Each row is a point on a landscape with many valleys, with its height.
From any point a ball takes the steepest step (drop divided by distance) to one of its 2 nearest points. It stops when none of these is lower. Distance is the straight distance between rows; heights are no part of it.
gined: [ -1  -3  25 -17   7  13  -5   0 -20  13  -9  -2  -5 -17  -1   1 -11   6
  14 -18   9  -3   5 -10  -2  -9  32 -13 -17  27   4   6  -6  31   4   3
   8   0  15  15  10  12  -3  25 -11  16  12  -1  -2 -11  -4  13]  h=602
tatom: [ -4  20 -12 -12  -1   1 -11   6  -7  12 -18   6   3  -7   5  -7  -5 -12
   6   3 -12  -5  -6   0 -30 -11  21 -10   4  22   4   5   1   7   6 -11
  16   6   4  13  -9  -9   7   7   1  23   5  -5   4 -20   3   9]  h=66
fivu: [  1  -1   6 -15 -20  -6  -8  -9  18   0   0  10  15   0   5   6  -2   5
  -2   1   2  -4   3   2   3   1   3  16  13   6  -6   6   2 -24 -10   3
 -16   5 -20 -17   8 -16   2   4 -15  12   6  -2  -4  -3 -19   4]  h=506
fil: [ -4 -15  -8  10   0  -5   3 -18   7 -11  15 -28 -12  15  14 -15   2 -12
  21   4  -7  10  23   5   0  -9 -14  10 -14 -22  -4   0  -8  -5 -15  -4
   3   3   7  -7  13  -9  -2  -7  -1 -12  11  27  -2 -11  10 -18]  h=178
Fuda: [ -4   1   2  -6   3  -4   3  10  -3 -14 -12  10   7  13 -10  18  -7  -1
 -27   0  12   5   4 -24   1   1 -10 -17  -7  -3  16  18  19  37   9 -22
   8  16   4  -8  -8  12   9  -9 -16  -6 -36 -31 -11  -3  10  15]  h=569
kiv: [ -1   2   2   9  14  -2  -1  16 -29   9  -1  12  -8  -2 -16   5   9   7
   0   8 -13  -8 -12 -11  -2 -10  10 -24  -2 -11  -5  -3  -3   4  17  -6
  -3  -7  22  45 -18  18   0  -7  31  -1  -1  -4   5 -12  13   0]  h=404
tuto: [ -8 -15   6   3  -7   9   5  16   2 -21   0 -14  -1  29 -18  -6   7   6
  12   9  -2 -11   4   3 -12  -4 -13 -15  12 -12  -5   4  -2  15  -9 -16
   7  12  -7  18  10  -4  16 -19  11 -25  -7   3   2  -1  16  -9]  h=421
nizi: [ -8  -8   3  -7 -15   3  12   4 -21  -4  10 -12 -18   7   3 -20  -1  -5
  25   8 -19   0  16   1 -25 -21  25  -8 -10  -1  -3   2   3   8   1 -16
   7  -2  12  42  11   6  -2 -10  19  -1  22  27  10 -27  -2 -16]  h=530
Fov: [  1   2  17  -8 -16  16  -7 -10 -12  -4  -8  -4  11 -19   8   0  -7   6
  13  -1  -4  15  11   1   9   8  27   5 -19  30  -4 -15  -2   4  10  18
   4 -11  -8  -3  14  11   5  25 -16  -2   1  14  -1   7 -22 -14]  h=442
Tugen: [  5   4  24   1   2   0   6  -3 -19  25 -16 -12  -3  -9   4  -6   5 -15
   0 -13   0  17 -16  -1   2   4  38 -20  -8   4   0 -10 -22  27   4   6
   5 -25  17  25   7  -2 -17  10  12  12   5  -4 -18   4  16  24]  h=459
medif: [ -2   6 -13  18  -9  -7  10  17  -3 -10   8  -6  -8  11  -9  -6  -2 -12
 -40  -7   2  14   4   2   5  19 -41  -8 -26 -14  11   7  12  19   1 -17
   3  -4  11   4 -26   9  -6  -7   1  -8 -23 -13 -28 -12   8   1]  h=673
voto: [  8   1   2 -15   5  -3  -7  -9   6  17 -19 -12  -6  -9  26 -20 -20 -18
  -3  -5  -6  21   2  15 -18   5  21   6 -10   9   7   7  -4   4  -1   1
  17 -16   8  -4   4 -23 -16   3   2  19  -2  -1 -25  -9  -2   7]  h=356
madu: [ -3  24  -1  12 -15   1   7   8   4 -20  -7  13  31  -2 -12   7  13   3
 -18  -5  -5  -5  -3  -1  18   7 -21   6  16   2   3   1   6 -10   2  -1
 -20   5 -27 -10 -12  -3  17 -13  -4 -17 -15 -15  -4  14   0  -2]  h=390
gasu: [ -3  15 -18  17 -11  -7  -3  11  -7  -2  27  17  -8  11 -11  18  15  22
   8   1  -3 -20  21  -3   2 -17 -10  11   2  -3  11 -11   6  -1  15   8
   7   9  -1   6 -20   8   2 -24  -4  -2  -7  -2  17   3 -20 -16]  h=329
gok: [ -6 -11  26  -7   7  15  -5 -24 -17  -5 -23   8  16  -5  -6  24  -2  11
   1   1   9   0 -17 -31  37   3   8  -4   0  13  11   0  -3   6   9  15
 -10 -15   3 -19  18  23   4  22 -11  -2 -18  -8   3  18 -14   3]  h=168
Mapez: [  9  -7  -8   0   5  -3   2  -8   9   1  -7   0   2  -5  17  -5  -5 -10
  12  19  -4   2  -8  21 -10   5   2  13  -1 -17 -13  -1  -3  -8   1  -2
  -5  -3  13   5  21 -12  -2   2   7   9  28  17  15  13  19  -9]  h=552
Bez: [ -1   2 -10   5 -30   0   7  22  -1 -19  20  -6   0   1  -3  -5  17  -1
  -4  -8  -8   3  10  13   2  -8 -23   5 -13  -8 -18  10   9 -28  -6 -11
   3   2  -7   5 -18 -23  -1 -27  -7  -6  -1  11  -9 -28   7  -3]  h=361
bazo: [ -7  13  -5   2  17 -11  -3  15 -25  -9  -6  26   0   2 -22  23  -6   6
 -16   2  -1  -4  -7 -18  12  -7 -12 -18   5   0   8  15  14  28  23 -23
   0   6  18  10 -16  10  -2 -11  -9  -9 -25 -24  11 -15  16   9]  h=517
Fomez: [  4  -1  20  17  27   1  -3  15 -39  12   1   0 -12   0 -17   3  15  15
  11   4   1  -9 -15   1  19  -7  -3 -16  -2   1  -9 -11 -12   5  16  12
  -9 -10  10  38  -2  23  -7  -5  19  -9   2   7  19  -2 -11  -8]  h=311
Gepog: [  0  11  -4 -30  -1 -11 -10   2  11  14 -21   6   4  -1  11  -1 -18 -16
 -17  -5  -2   5  -3  -4 -19  -3  14  -8  -6  13  10  16  14   4   0  -6
  14   5  -3  -3 -12 -15  -3   0 -16  21 -15 -15 -23 -16  -1  22]  h=225
pavi: [  2  24  -1   9  -7 -15  -8  -1  -1 -10  -6  19  18  -2 -13   8   5  -6
 -31   2 -11   4   4  -5  17   8 -25  -4   9  -1   9  11   4   6   8  -8
 -15  -2  -5   1 -13   3  -2 -10   1  -7 -19 -30  -9   3  -5   7]  h=342
bodal: [  7  11  -9   3  -4 -13 -19 -11  -2   4  17 -11  -8   0  -7   2   9 -16
  -5 -16   4   3  20 -23  16   1 -20   6  -5   3   0  -6 -11   0   6  -8
  -9   8   2 -20  -4  11   6  13 -26   1 -10  -7  -7  -6 -30   2]  h=444
nudu: [  2 -11  27  -5 -16 -14   3 -14 -17  -5  10 -14 -14 -14  11 -26   0  -6
   1   1  -2  17  -3  -3   8   0  13   2 -22  -8  -9  -1 -17  15  20  -3
  -4 -18   0  23  10   8 -26  11  -4  -6   1  34  -7 -12 -10 -25]  h=301
fam: [-11  -5  -7  -4  -9   9   4  21 -10  -6  -6  -9   4   3   8  -6   3   6
  28   4 -10  -5  13  18 -17  -8   9   5   7  -7  -6  -5   3 -13 -17  -2
  15  11  -7  20  12 -12  20 -23   4   3  18  24  20  -7  21  -8]  h=524
Pifev: [-10 -12  10  -7   1   3  -3 -16 -15   4   2 -19 -14  -6  19 -19 -15   1
  30   4  -8   6  26   5 -14 -20  27   6  -7  27  -1 -10   3   9 -17   0
   6  -2   2   3  32  -5   1   8  -9  -2  22  32  29 -16  -6 -11]  h=511
rom: [  8  15  31  11  15  -5   3   6 -33  19  -9  -1  -1 -15  -4   8  10 -10
   0 -17  -2  10 -11 -10  27   5  17 -20 -16   2  -4  -2 -20  17  12  14
  -7 -30  13  18 -10   7 -25   6  10  11   3 -12  -5   0  18  16]  h=340
Malam: [ 14  -5 -16   7   8 -11  -2 -16  16   8  18 -19 -13  -1  13 -21  -6 -15
 -13 -11  -3  24   7   3  -4   9 -19  12 -10 -17  12   4 -13  -2  -3   8
   7  -9   7 -23  -8  -5 -21  -4  10  12   8  -8 -26   5  -8  15]  h=355
Zasad: [ -5   7 -11  -6 -17  -2  23  -6  30  -7   2 -12  15  16  18   6 -11  -4
 -24  -3  18   9  18 -24  -1  10  -4  14   3   2  10  -1  12  -4 -17 -22
  -3   6 -22 -39  -6  -4  21 -11 -15   7 -21 -10 -30   6  -1  13]  h=535
sare: [  3  13 -19  11   4   1 -18  12 -19  22   8   9   1  -4  -9  -4  18  -4
  11   7 -18   1  -8  16 -14  10  -2   9   4  15 -10 -17   1 -33   3  23
   2  -3  -4  22 -25   4  -1  -4  12  17  12   3  16  -3 -20  -6]  h=294
Pepo: [-10  18 -38  12  15  -6  -3 -14   8  18  20   1 -14  -3  -3   2  -9 -12
  18   3 -20   0  16  -6 -24 -13  -1   3   5  -4   2  -8   2 -31  -6  -6
  12  -1   6 -11 -22 -10  -8  -9   7  15  20   2  24 -18   1   0]  h=526
Fenut: [ 11  -1 -13   9 -11   2  -2  13   4 -10  12   1   3  11  -6  -7  23   6
   9   2  -5  -9  -5  17   0  -2 -19  15  23 -12 -14  -4   3 -16   1  -1
 -20  11 -12  -6   8 -11  19 -19   7 -14  13  14  15  18  -1 -12]  h=458
kuz: [ -3 -13  -2  -1 -14   8   4  13 -10 -11   1  -3  -5  18  -8  -3  11   7
  22  14 -15  -5   3   7 -13 -14   4  -6   8 -16  -7  -6   1  -1   1 -10
   1   5   7  33   8  -2  14 -18  23 -10  10  20  10  -5   4 -14]  h=488
sapif: [ 13   1  -4  -4 -12  -8 -14  -7  12  -1  13  -5  11  -3   3  -9  17  -5
  -3  -1  -7   3   0  20   4   6 -18  17   6  -6 -14  12  -5 -20  -8  15
 -24   6 -11 -17   7 -14  -1  -3  -3   0  18   2  -3   9 -11  -3]  h=482
sulu: [-12 -14   0 -13   4   9   8 -14  10  -1 -24 -18 -10  -2  22 -20 -24 -12
   6   0  -4  19  -5   1  -5   9  30  -3 -11  -3  -6  -2  -6  24  -5  -8
   9 -17   7 -11  33  -9  -6  16  -2  -3   8  22  -4  13  16  -7]  h=640
gimak: [  4  -6 -15   1   7 -10 -10 -27   6  10  21 -25  -8 -12  11 -18  -5 -22
  12   0 -13  24  22  12 -12   4 -13  11  -6 -19  -1   0 -14 -20 -11   9
   8  -3   7 -18   4 -18 -19  -5  10   4  21  12  -2  -7   1   6]  h=284
vepiv: [ -8  16   5  -2 -12   8   6  15   5 -17 -18  25  30  -4  -6  19   0  20
  -8   6   1  -7  -5  -1   0  -3   6  -3  10  15   5  -2  18  -1   4  11
   4  14 -26   2  -7  -2  15 -10  -7 -10 -13 -10   4  16   3  -1]  h=439
Sov: [ -7  -8  22  -3  13   5   6 -12 -16   7   3 -18 -19   2   5 -13  -8   5
  29  -7   3  -2  16  -5 -10 -22  35 -12 -13  18  -4   1 -10  37  -7  -1
  10  -2  14  21  23   7 -12  16  -1   3  19  12  10 -13   2   0]  h=558
Kebov: [ -5   5 -29   5   9   8   5   5  -5  22   1  10 -14 -19  16   8   0  15
  16   8   4 -23  11  30 -20  15   8  24  15   5  12 -13   5 -17 -14  23
  13  -3  -2  -5  11  -3  -5   1  20  16  18   8  35  24  -7 -10]  h=722
Bupov: [  9  15   6  -1  -4  -4 -13   5 -22  18  -4   9  -4 -22   2 -13   3 -18
   2  -1  -9   4 -15   4 -10   0  19  -5   6  21  -3  -7 -10  -3  13  -2
   0 -11  11  26  -7   2  -7  20   7  21  10   0   5 -21 -10   9]  h=179
belom: [ 11  -9  11 -17   0   5   6 -22  13  24 -28   2  10 -25   6   5 -10 -24
 -12  -8   6  -1 -23  16   2  23  18   2   1   3   2  -4  -5 -10  -2  23
  -2 -24  19   0  11  -1 -18  26  -9   9   5  -8 -20  21  16  16]  h=785
mifa: [  5   7  -6   2  -4 -13   1   1  16   3   0  14  17   0  -8  -3   2 -22
 -24   7   6  11 -20  15   7  11 -16   0   9 -14  -5  -3   4 -26  -6   0
 -13  10 -14   2 -21 -13  -4   2  -3  -5  -5   1 -24 -11   6  10]  h=824
sir: [  4   4  -5  -3 -14  -8  -3  10 -13  -4  -5  -7 -10  -9   4 -26  -2 -25
  -8  -4 -20  19 -10   0  -1  15   2 -11  -6 -25   1  -5 -11  -5  12 -14
   9 -12   3  30 -12  -7  -4  -7  24  -7 -11  14 -26 -12   6  -8]  h=504
kam: [ 16  -3   0   6   5  -3 -10  10 -22  19   6   1  -9 -17   2 -17  12 -10
  16  10 -12  -1 -17  16 -16   7   7   7   2   3 -13 -10 -10 -16  11   7
 -10  -9  11  31   2   8  -3  12  20  15  23  13  22  -5 -11  -5]  h=249
lirig: [-11   5  -6  -2   4   8  10  29  -4   1 -10  25  15  11 -13  13   8  19
   7  10  13 -15 -20  14 -13  -3   3  -1  34   9  11 -19  15 -11   1  11
  15  25 -28   6  -7 -10  18 -18   2 -12 -14   2  20  11   0   2]  h=487
Zimi: [  5   4 -17   4  16  -6  11  -6  29   0  -2  14  12   1   8  -1  -6 -16
   5  18   4  -9 -11  24 -24   5   2  17  18 -23  -3   2   8 -19 -14  -8
  -6  10  -1  -7   7 -23   6  -5  10  -2   6  -5  14  14  39   4]  h=516
musuk: [-10   3 -11   0  -8  12   6  19  -8  11   5   5 -17  -5  20   3   9  20
  17   5   3 -21  17  16  -3   2  10  14  12   8  16 -22   6   8  -8  28
  21   2 -11  -2   9   3   6 -15  10  11   6  20  24  19 -16 -15]  h=710
bisa: [  5   7 -11  -7   2   1   2  -3  17   9 -23  13  14 -23   1   5  -8 -21
 -14   7   4  -5 -25  15   2  20   5  -1   7   1  -7  -8   1 -29   1  15
  -4   0  -7   6  -2  -8  -1  24  -7   1   6   4  -4   9  12   2]  h=809
nosu: [-13  -6   6 -31 -11   4  -9  -5   6  -1 -14   7  17   2   3  16 -13  13
   6  -1   4  -1   7 -13 -14 -11  17  -1   9  27   6   2  11  -4 -13   5
  12  21 -16 -11  13  -9  13   6 -16   7   7   2   2  -4 -11  16]  h=542
kob: [ 10 -18  12   7  26  13  -2   3  12  -2  -2 -10  -4   5  -2  -7  -2   7
  10   0  23 -19 -14  10  12  15 -13   6   3 -22 -13  16 -12  11  -1  -7
 -13   0   9 -15  24   5   4   5   2  -6   8  -4  12  17  11 -11]  h=476
mikug: [ -1  11 -24  12 -10   0  -4  23  -9  -2  19   3   6  -2  -6  -2  24   2
   8  -3 -19   3  -2  16  -7   2 -15  11  -9   0 -19  -1   5 -42  -3   9
   3   3  -9  15 -36 -10   0 -21   0   8   8   7   1 -16   2  -8]  h=327
rab: [ -8  19  -3   9  17  -9  -6  10 -32  10  -4  35   4  -4 -19  21   0  17
 -10  12  -3 -10 -12  -4  16 -11   2  -9   9   8  13  -4  11   8  18   2
   2   3   9  28 -21  18  -2  -9   6   0  -8  -8  16 -10  -1   6]  h=468
kidil: [  6 -20 -10   6  -1  -8  15  -2   4  -5  22 -27 -27  18   3 -24   6 -22
   8   2 -11  18   6   5  -2  -1 -17  -1 -18 -37 -10   3  -5  -5  -1 -14
  -4  -1  13  12   2  -3 -12 -13  16 -16  12  27 -16 -10   2 -14]  h=297
fazeg: [ -4  -6  10  -1  -1  27 -10 -17   2  -6 -17   0  20   2 -14  16   4  16
  -7   4  15 -15 -12 -16  22  20  -1   6  13   8   2   0  -3  -5  -2  15
 -10  -4 -13 -31  21  19  21  12  -6 -15 -18 -16   6  34 -16  -6]  h=334
sarav: [  4   5   0   9  25   9 -10   5  15  11  15   3   1  13 -17   6  -2  25
   0   9  19 -25   4  17   0  -2 -11   4  17   7  -4   3   3 -10  -5   4
  -6  15  -9 -17  -2   5  10 -10   1 -11   1 -19  10   3 -17  -1]  h=398
ketu: [  0  10  -4   8 -17  -9 -10 -10 -10  -3  15   4  -9  -1   2   7   7   8
  10   3  -8  -5  17 -10  -4 -24  14   5  -9   2   8 -12  -8  11  17   4
  15   3  11  10  -6  12  -3   2  -6   8   2  11  13  -7 -13 -13]  h=278
bug: [-11 -11  19  -9  11   6  -2   1  -8 -19  -4  13   7  18 -14  20   1  36
  -6  10  16  -9  -9 -22   3 -16   4 -19  12  23   8   3   7  23  15   2
  14  22  -5  -6  12   6   8  -7  -3 -21 -14 -18  10   3  -7   2]  h=557
zim: [ -5  -2  16  -1 -26 -14   1  -6 -21 -17   7   2 -13  -3   1  -7   1  -1
  -6   2 -13  11   7 -15  13 -15   5 -11 -18  -1   3  -1  -6  23  21 -10
   4 -11   9  24   2   6 -19   2  -3  -8  -9  20  -5 -20  -7 -14]  h=161
Topu: [  5  -4   7  17  14  -5  -2  15   2  -7  14  14 -12   2 -10  -2  -2   2
  -6  -9  10  -7 -14  -4  16   3 -23  -8  -5 -18   1  11   3   5   7 -17
 -12   1   9   4 -28  12  -7   8   5   2  -4  -5  -4 -15  15  -3]  h=612
gevu: [ -8 -22  10 -32  -2   9   1 -13  20   4 -27 -10   8   0  15  -2 -23  -6
  -9  -5   6  11 -13  -6  -2   4  22  -8  -6   4  10   6   5  16 -13   3
  11  -5  -2 -17  18  -5   4  13  -9   5 -11   5 -22  14  14  14]  h=701
Ritu: [-16 -12  -2   4 -25   2  20  12   3 -40   9 -12   4  21  -3  11  17  22
   5  -9  -1   1  31 -13   5 -19 -14  -1 -21  20 -12  -1  13   0 -19  -4
  21  12 -12   0   3 -12  15 -21 -27 -21 -15  -6  -1 -10   9   2]  h=385
vug: [-10  -7   3  11 -25   9  25  17   2 -40  11  -3  19  15  -4   7  30  28
  -4 -12   6   9   6  -3  22  -7 -19  10  -4  14 -18  -4  13 -12 -13   3
  -9   9 -25 -12  -1  -3  20 -21 -23 -28 -15   2  -5   7   7   1]  h=450
Bol: [  2  -1  -8   5   1   4   0  11  13  -4  19   1  -9  12   2   2   9  21
  13  -1   5 -16  15  14   6 -13 -13  19  17   7  -5 -10  16 -17 -15   9
 -14  16 -21 -22  11  -5  12 -16  -4 -12  11  12  26  12 -20  -8]  h=433
bele: [  6  -3  14  -3  12  -5  -4   0   6  20 -17 -10  -2   5   2  -1   1  -9
  -8  -2   2   2 -15   6  -6  -4  17 -22  -1 -10   1   8 -12  18  -6   5
   7 -13  15  16  -4  -3 -13  -5  13  13  -3 -18 -18   5  21  23]  h=550
boret: [  9   6 -17   5  -5 -20   1   5   8   2  22  22   0   5 -13  -7  12 -20
 -21   7 -13   4 -24  -1  -5   8 -20   1  17 -21  -4  -1   7 -36   0 -12
 -19   5  -3  16 -38  -7  -2  -7  24  -6  -5  -7 -17 -16   9  11]  h=837
nede: [  1  10 -21   7  10  -3  -5  -8   9  13   9   1 -15  -7  -5  21  -2   8
   8  -4   9 -16   8 -15   1  -7  -8  13   2   3   1  -8  -4 -17   7  -1
  -5   6  -4 -23  -4  10  -1  21 -16  12  -2  -5  20   5 -35  -7]  h=479
bitu: [  9  -1  14   5   7   6  -4  -8  14   0  11 -13  14  21 -19   4  13   7
 -15   4  22  -5   6   5  12   3 -26   2  11   8  -7  10   2   3 -11   3
 -24  14  -5 -23   2   8  10   3  -6 -15  -5 -21 -18   3 -15   9]  h=443
lafo: [-15 -29  23 -33   8  10  -5 -11   1 -13 -11   2  15  20   0  18  -7  26
   7   5   9   9  -6 -29 -12 -13  11 -17   0  33   8   7   9  16  -3  10
  12  24  -6 -11  18   1  12  12  -8  -7  -2 -11   0   8   1  10]  h=587
Niku: [  8   0  -6   3   6  -5 -12  13 -11  10  -4  -6  -8   2 -13 -12  14 -15
   3   3 -22   5 -15  -6 -15   9  -6 -19   6 -25  -8  -6  -9 -12   4 -12
  -4  -5  13  32 -18   8  10  -5  35  -2  -8  -8  -7  -9  11  -2]  h=477
limib: [  7  20  -3  -2  -1 -20 -12 -17  -4   8   0  17  13 -12  -6  17  -5 -10
 -25  -9   0   9   5 -21  28  10 -12   6   1  -5   8   8  -2  -1  14  -2
 -20  -4   1 -14  -8  13  -8   5 -19   9 -13 -21 -12   0 -22   7]  h=396
Vano: [ -2  -7  -1  -1   6   0  13 -19  -6   5  -7 -12 -17 -15  28 -24 -14 -15
  19   4  -7  10  -1   9 -19   6  30   5  -6 -12  -3   5 -12  16  -1 -15
   2 -21  19   5  31 -11 -16  16  15  12  23  18  13   5  18  -8]  h=591
lisi: [  2   3  -6  10   3 -16   2  15 -11  -7  11  14 -23  -6  -5  -6 -12 -10
 -23 -12 -10   9  -7  -8   9   9 -17 -16 -24 -16   2  13   9  13  17 -18
   2 -14  18  18 -33   8 -23  -2   5   6 -10  -4 -16 -22  13  -4]  h=645
rozin: [ -3   3  -8  -3 -28   4   6  10   2 -19   1  -6  -1  -7  12 -14  -4  -5
  -1  -7  -9   7  10   2   0   4   2   2 -13 -17  -4   3 -10  -3   9  -9
  20  -6  -5   6  -9 -18  -1 -15  -1  -4  -2  22 -20 -13  18 -20]  h=425
nimem: [ -1  18 -14  14   5  -5  -7  17  -1   2  29  25  -4  19 -25  12   5  25
  -6   4  11 -24  10   5  -5  -2 -13   8  17   3   3   1  12  -9   7  -9
   0  19  -7  -5 -27   5   7 -21  -1  -6  -9 -25  14 -11 -15  -4]  h=362
Vesi: [ -3  14 -25  -7 -15  -9   9  -6  27   7   4  -8  10  -4  12  -2 -13 -13
 -24 -13   4   7  17 -10  -7  13  -2  12   1 -11   8   0  -5 -19 -11 -10
  10   1 -20 -26 -11 -20   4 -13 -14  13  -8  -7 -28  -2   2   8]  h=483
muniv: [  7   2  -8   4   7  -4  -1 -15  31   8   7  -4   3  -2   8  -1 -10 -12
 -19  -9   8   0   4  -7  -2  15 -12   9   3 -16  14   7  -8   2 -10  -2
  -2  -6   4 -28  -7   2  -8   4   7  16   1 -27 -18  15   1  12]  h=418
goz: [ -5  -9  10   5  -3   6  -2   7   4 -24  -5   1  -2  16 -11   3   0  15
  -1   1   1  -8  -2 -17  14 -14  -8 -17   7   4   1  -5  -1  25   7  -7
   2   6  -1   2   7  10   8  -1  -1 -23  -8   1   5   5   0  -8]  h=505
sisag: [ -1  11 -22  13  18   0   3  -3  11   1  11 -13 -24  12   0  -5 -10 -12
  17  -1 -12   0  17  -9 -14 -26  -8 -11  -4  -1   0   1   3   4   6 -20
   8  -2  18 -12 -15  -5  -1  -4   0   2   4  -2   9 -18   4  -7]  h=498
vekup: [ -5 -16  26 -11   3   3  -3 -16  -7 -16 -19  -3  16  15  -9  16  -4   1
 -12  -1   5  20  -4 -31  32   3 -11 -14  -6  17  11   2   6  14   3   5
  -8  -3  -2 -17  11  15   7  10 -19 -12 -25 -13 -21   5 -12  12]  h=364
gede: [  0   9 -31  10  23  -8  -4  -9   8  26  17  11 -19 -12  -7   7  -6   5
  12   1  -6 -16  -6   1 -18  -1  -6   8  10   5  -3  -5  -5 -29   2   6
   1  -7   1 -11 -19   1 -17  16   7  25  17  -9  32  -1 -18  -1]  h=507
buluf: [  3 -16   1   2   8  19  -8 -22  18   3  -6  -8  11   3  -4  14   2   9
   3   8  17 -16  -5   9   5  16  -1  15  10  -8  -8   4 -10  -4 -12   9
  -9  -2   6 -31  27   5   7  13  -1  -5   2 -10  11  31   1  -4]  h=412
gadis: [ -7  -2   7 -11 -13   7  14   6  17 -26   1  -1  19  19   1  16  -6   3
 -17   0  18   5  13 -29  -3   4 -10   0  -3   5  11   7  20  15  -7 -22
   5  21 -17 -25  -5   9  28  -9 -12  -8 -31 -20 -17   3   6  12]  h=588
tud: [ 12   3 -14  11  12  -6   2 -11  31   0  18   4   9  -1   2 -12   2 -10
  -4   9  -3  -5  -3  11 -18  15 -21  11  15 -23   2  10  -6 -15  -9   5
  -8   6  -2 -10 -12  -8  -9  -9  25   4  12 -27  -3  12  20  11]  h=473
zek: [ 14  10  19  18  17 -10  -9   0 -19  12  11  -3 -11 -14 -12   3  15   1
   4  -6  -6  10  -8  -2  18  -7 -10 -12 -18   1 -11  -2 -13   6  22  15
 -13 -16  12  13 -17  21 -24  10   1   3   3  -6  10  -2 -10  -2]  h=209
lepar: [ -1   6 -10  14 -16  -3  10   8   5  -8  19 -19  14  10  -1 -11  17  -9
 -32  -8  14  13  10  11  -2  21 -40  12 -15 -14   6  12   7   0 -16  -1
  -4  11  -6 -13 -25   1   3 -10   4  -4  -9 -11 -38  -4  10   6]  h=689
gana: [ -5  -7  -3  -4  -2  16   8   6  -3  -3  -8  12 -13 -11  11   0  -7  22
   9   5   6 -24 -10   3  -2  -8  27   1  13   9  10 -14   2  22   2  10
   7   1   4   4  24  12   6  10  12  -2  17  22  32  25  -1 -11]  h=688
tuke: [  8  -8  17  -8 -16   2  -1  -7  -7 -10  -7  -3   5 -20  15 -16  -6  -3
   0   8  -3  15  -5   8  15  12  10   8 -17   2 -13  -2  -7   1  18  11
  -6 -13  -5   3  17   3  -8  15 -14  -4   9  34  -2   5  -7 -27]  h=389
sune: [ -3   6  -5  -5   8   0  -1  -4   7  -4  -7 -15 -25   6  21 -12 -22 -10
   9 -10 -11  16  21 -10 -11 -14  10  -6 -18   1   7  13   3  21   1 -19
  17  -5  11 -14   2 -10  -5  -2  -5   7  -7  -2 -11 -17  -4  -5]  h=447
Tup: [  0 -12  22   4  -1   1   2   9   5 -22  -9   7   8   6  -7  -5  -3  -3
 -14  -4  11   6 -16  -2  25   8 -19  -8  -1 -18   4   7   2  15  -4 -12
 -13   6  -4   3   2   5  -1   5   0 -17 -10   5 -16  -3   8  -1]  h=566
Buzel: [  7  -2   6   0  10   4   4   6   2  13  -3  13 -13 -20   7   9  -4  14
   3  -1  13 -30 -19   5   4  -9  24  -3  15   2   1   0  -5   3   0  10
  -4  -6  11   6  11   7  -7  18  13  12  23   3  27  14  10   9]  h=665
Bidis: [  5  -1  10  -9  -1  10  -9 -14  -1  10   1 -11  -7 -25  17   2 -14   9
  23  -1  -3   0  21   8 -12  -5  23  17 -13  25   1  -4   2  -4  -3  10
  -1 -10   1 -13  21   5   0  23  -5  13  11  11  19   7 -24 -10]  h=478
siker: [-11 -15  -3   9  -3   8   6  -3  12 -26   4 -21   3  23  10  -4   6   8
  20   1  -2   3  30  -1   5 -13  -9   8 -14   2 -10  -1   2  -1 -24   0
   6  10  -7 -10  14  -9  13 -12 -16 -19   2  15   1  -4  13 -13]  h=289
Nom: [  1 -14  13 -25   0   1   9 -23  25  21 -31   5  15  -3   0  17 -13 -15
 -15  -6  14  -2 -25   0   2   9  18  -6  11   2   9   1   3  -4 -10  11
  -5 -11  -2 -18  11  -5  -5  21 -15   8 -16 -12 -22  22   8  27]  h=750
murof: [  9 -12  27  -9   8   9  -6  -2 -14  17 -18   9   5 -19  -1  12  -2  11
  11  -7  15 -21 -14   5   8   4  16  -3   6  19   3   4  -9   3   2  18
  -9  -9  12   5  15  11  -3  28  -6  19  10  -4   9   5  -6  10]  h=637
zod: [  8 -13  23   2  10   3   1  -2   3  -2 -15 -16  -8   5   0  -5   0 -11
 -12 -19  10  16 -12  -9  35   7 -14 -11 -11  -5  -1   1  -8  14   1   4
 -15 -12   3 -13  11  10  -9  15 -13  -7 -10   5 -25   6 -11   4]  h=494
Birum: [ -9   7 -15  -1  16   6  12   4  17  17 -14   9  21   8  -8  15  -1  11
   9  18  14 -19  -5  26 -24   0  12  10  28   8  -4  -8  11 -22 -20   8
   4  16 -32 -11  10 -22  15 -14  -6  -5  -5  -8  28  23   6   9]  h=529

For each start below, name the point where the ball stops.
lafo => zim
musuk => zim
sir => tatom
bisa => fil
Fuda => zek
gadis => fil
Mapez => fil

For each start below, name every point that the ball comes to, in order.
mifa => bisa > belom > Nom > gevu > sulu > Vano > Mapez > Zimi > tud > muniv > Malam > gimak > fil
Pepo => sisag > sune > voto > Gepog > tatom
Pifev => Bidis > Fov > tuke > nudu > zim
